The views of a scene show one set of named points, each view turned or mirrored, and shifted as a whole, with a little noise and some points left out.

Scene 1
View 1
Vukim: [  8  11 -14   0 -23   2 -19  11   7 -18 -15   9   6  16   9 -16 -24 -24
  11   5]
risik: [  5  -9  -4   8  17 -42  16  28   5   0  32 -23  -2 -25  30 -12  38  39
  18   2]
remog: [  2   6  -2   1   7  -2   3   9   2  30  11 -12   8 -30  11 -22  17  14
  25 -24]
Bepi: [  4  -4  -9   5   7 -26   6  19   7  -1  14 -12   0 -17  23 -10  23  22
  18  -6]
mele: [  4   1 -17   2 -10 -14  -7  14   9 -13  -5   3   1   0  15  -8   1  -1
  15  -2]
som: [  9  -2  -3   7   4 -25   3  23   5  -2  20 -17   1 -12  23 -18  14  18
  16   5]
beti: [ -2  -3 -20   1   3 -17   1   9  10   0  -2   5  -4 -15  16   0  21  12
  22 -20]
muba: [ -3   2 -11   1   9  -7   5   6   4  26   6  -4   3 -33  12 -11  27  18
  28 -34]
Kiz: [-11 -17 -24   3  26 -45  20  12  11   5  16  -3 -14 -37  26  13  59  46
  26 -31]
kanid: [ -3 -10 -33   0  -3 -35   1  14  16 -30  -8  13 -11   0  22  14  20  12
  16  -9]
veraf: [  9  -6   9  11  21 -34  17  30   2  18  43 -33   3 -37  28 -26  38  42
  20  -1]
vut: [  6   1  -5   4   3 -15   2  17   5   6  12 -10   4 -17  18 -16  14  14
  20  -7]
ninus: [ -7  -6 -34  -3  -7 -19  -4   4  15 -20 -19  21  -9   1  14  14  14   0
  19 -22]
Giz: [ 13  20  11   2 -11  25 -14  10  -4  32   5 -16  22 -14   2 -43 -19 -16
  21  -8]
zab: [  1   7 -13  -2  -4   7  -7   3   6  17  -7   3   7 -16   6 -14   4  -4
  23 -25]
sopi: [-15 -16 -49  -3   0 -40   3   1  21 -33 -21  29 -20  -2  20  34  34  13
  20 -27]
View 2
beti: [ 19  -5  -9  -7  -1  18   4  13   0   9   3 -17  12  14  -4 -12  -8  13
  11   8]
veraf: [ 40 -15  30   3  -8  38  16 -18   1  -6   0 -46  -8  -9 -14  -3   9  53
 -24  20]
vut: [ 20 -11   7 -13  -4  32  10  -7   4   2  -1 -24  14  11  -7   1  -1  20
   6  16]
ninus: [  6  -5 -29  -4  10   8   5  22 -10  15   3  -4  24  20  -5 -19 -14  -3
  25   1]
zab: [ 19  -1   1 -25 -11  29  -5  10  20   7   2 -12  18  33   3   4  -9   2
  23  20]
kanid: [  5 -12 -27   4  16   8  15  12 -21  13   1 -11  22   3 -12 -23 -10   8
  15  -3]
remog: [ 33  -3  17 -18 -16  33  -2   3  23   1   2 -28   4  23   1   2  -2  22
   5  24]
muba: [ 37   0  10 -12 -14  24  -4  15  17   2   7 -27  -1  22   2 -12  -5  21
   5  19]
mele: [  0 -13 -12 -17   7  26  12  -3  -3   8  -6  -9  29  18  -5   2  -6   2
  22   9]
Kiz: [ 43  -5   3  16  -4  10   7  17  -8   0  11 -37 -13  -4 -10 -35  -1  42
 -13   6]
Vukim: [-14 -16 -13 -31   9  35  15 -14   3  11 -12   0  43  26  -6  20  -7 -11
  34  13]
Giz: [ 13  -6  23 -46 -19  54  -2 -16  36   0  -7 -15  26  41   7  35  -2   1
  24  34]
sopi: [ 11  -4 -43  12  18 -10   7  36 -27  17   9  -5  16   8 -10 -43 -16   5
  20 -11]
risik: [ 30 -17  15   9   1  30  19 -14 -11  -2   0 -41  -1 -12 -16 -11   6  45
 -16  10]
View 3
Giz: [-48 -54  11  29  -4  -7  24  -4 -12 -23   4   1  19  -8 -27   3  16   3
  10  28]
kanid: [  9  -2   8  -5 -26  46 -21  19 -35  18   1 -27   1  16   8  -1   0 -24
  -4  10]
zab: [ -8 -27   1  24 -19   9  11  -5 -25  -3  -1  -7  14  10 -14   7   6  -3
  11  22]
mele: [-17 -27  12  10 -15  34  -9  12 -25   4   2 -21   9   7  -1  -7   8 -16
  -1  14]
remog: [-16 -11   0   1 -18  -7  23   6 -26  -9   7   4   8   1 -22  22  -2  -4
  12  27]
ninus: [ 15 -13   3  17 -27  42 -16   4 -33  17  -5 -28   9  22   4  -2   3 -16
   1  10]
sopi: [ 31   9  -2   1 -34  51 -22  14 -41  28  -2 -31   2  27  11   3  -5 -22
  -2   7]
som: [-29  -6  16 -21 -13  21   2  28 -25  -4  12  -8   0  -8  -9   9   1 -21
   0  18]
vut: [-21  -9   9  -8 -16  13   8  16 -26  -4   8  -5   4  -1 -12  12   1 -13
   5  21]
Kiz: [ 16  34  -6 -35 -31   9  10  25 -41   8   8  -3  -5  12  -9  36 -18 -20
   8  20]
Bepi: [-18  -7   9 -12 -16  15   5  20 -28  -2   8  -6   3   1 -11  12  -2 -17
   4  20]
muba: [  0   1  -7   0 -24  -3  20   5 -31  -3   5   0   9  10 -19  25  -7  -6
  14  26]
Vukim: [-30 -53  21  32  -9  40 -13   1 -18   0  -1 -26  15   4   0 -20  20 -12
  -2  12]
beti: [  2  -4   2   2 -25  21  -1   9 -33   6   3 -13   7  12  -5  11  -1 -14
   5  18]
veraf: [-30  21   8 -49 -16  -5  20  38 -28 -13  19   9  -7 -15 -18  32 -11 -19
   6  26]
View 4
Kiz: [-16  13 -16 -10  24 -29  26 -10   5 -30  37 -15   9   1 -24 -13   8 -11
  13  -8]
remog: [-11 -29 -17   7  -4 -17   5   1  -9  -8  -2  14  -2   8 -11   5  11  -8
  21 -10]
som: [ -4 -17 -12   0 -10 -30  21   1  13   6  16  10  17 -13  15 -12   0 -14
  13  -3]
veraf: [ -9  -9 -25  -5  12 -46  29  -8   6   1  18  14  28   7  -7 -19  11 -29
  23 -37]
ninus: [ -9  -6   5   3 -14   0   9   4   9 -22  23 -15 -12 -23   6   5  -9  12
  -4  48]
muba: [-15 -18 -15   4   3 -14   6  -1 -10 -19   7   3  -8   7 -18   6  10  -4
  17  -6]
vut: [ -7 -20 -12   4  -9 -22  14   2   4  -1   8   7   6  -7   5  -4   3  -9
  13   0]
mele: [ -5 -23   0   7 -24  -9  10   5  10   1  10   4  -2 -21  19   1  -6   1
   3  29]
Vukim: [  0 -42   4  15 -45  -1  -1  14  11  13  -5  13 -10 -29  37   7 -12   7
   2  43]
risik: [ -8   5 -18 -11  13 -44  35  -7  18  -6  33   0  29  -6  -2 -24   5 -24
  14 -19]
beti: [-11 -11  -4   2  -6 -12  12   2   3 -17  17  -3  -5 -11  -2   0   0   1
   8  19]
Bepi: [ -7 -16 -11   0  -7 -22  15   0   7  -1  13   7   7  -8   6  -5   1 -10
  12   3]
kanid: [ -7   3   4  -3 -10 -12  20   3  16 -17  34 -15   0 -26  11  -8 -10   4
  -3  40]
Giz: [ -3 -57 -14  18 -33 -11  -6  11  -7  16 -24  30  -9  -1  14  13   4  -4
  21  -1]
View 5
sopi: [ -5  20  52  -1 -35   6  -3  20  21   7  18 -15 -10  -1   4   3  -5 -36
  36  -1]
remog: [ -6   7  -9  -3   1 -49   4 -18 -11 -10  -2  24 -23  -6   0  13  -8   4
 -12  -4]
kanid: [-10  14  38   0 -27  -7  13  11  19  -4  -1 -16 -16  -2  13   8  -5 -21
  18   9]
risik: [-39 -23  29 -10  15 -42  32  -9  -1   3 -10  -6 -28 -11   9  25 -18  -2
  -1   2]
Kiz: [-34 -19  41 -12  10 -34  10  -4  -5  15  18   7 -19 -11  -4  19 -22 -16
  20 -16]
muba: [ -9   6   2  -3   1 -41  -1 -13  -9  -2  10  22 -19  -7  -5  12 -11  -4
   0 -12]
Giz: [ 16  30 -42   7 -14 -52   7 -23  -4 -33 -27  27 -25  -1  10   7   6  17
 -37  10]
Bepi: [-14   3  12  -1  -5 -35  18  -6   3  -9 -11   2 -23  -6  10  14  -7  -3
  -6   7]
beti: [ -5  13  17  -1 -16 -24   6  -1   7  -5   0   5 -17  -4   5   8  -5 -12
   6   0]
Vukim: [ 20  43  -8  11 -44 -16  15   1  22 -33 -29 -10 -22   5  22   2  10  -2
 -17  27]
mele: [  8  28   5   8 -33 -19  11   1  16 -20 -17  -5 -20   1  16   5   4  -8
  -7  17]
som: [-21  -3  16  -3  -3 -37  31  -8   5 -10 -20  -7 -28  -6  16  18  -8   0
  -8  13]
veraf: [-42 -30  16 -12  26 -58  33 -17 -11   0 -12   6 -30 -15   6  28 -22   6
 -11  -2]
zab: [ 11  27 -10   3 -20 -33  -3  -9   0 -14  -3  18 -17  -2   3   4   1  -2
  -8   1]

Which points are out of place in each view (at most two, in the order of its rows)? Write - if all are in place.
view 1 -> Bepi, Kiz
view 2 -> Vukim
view 3 -> sopi
view 4 -> risik, Giz
view 5 -> mele
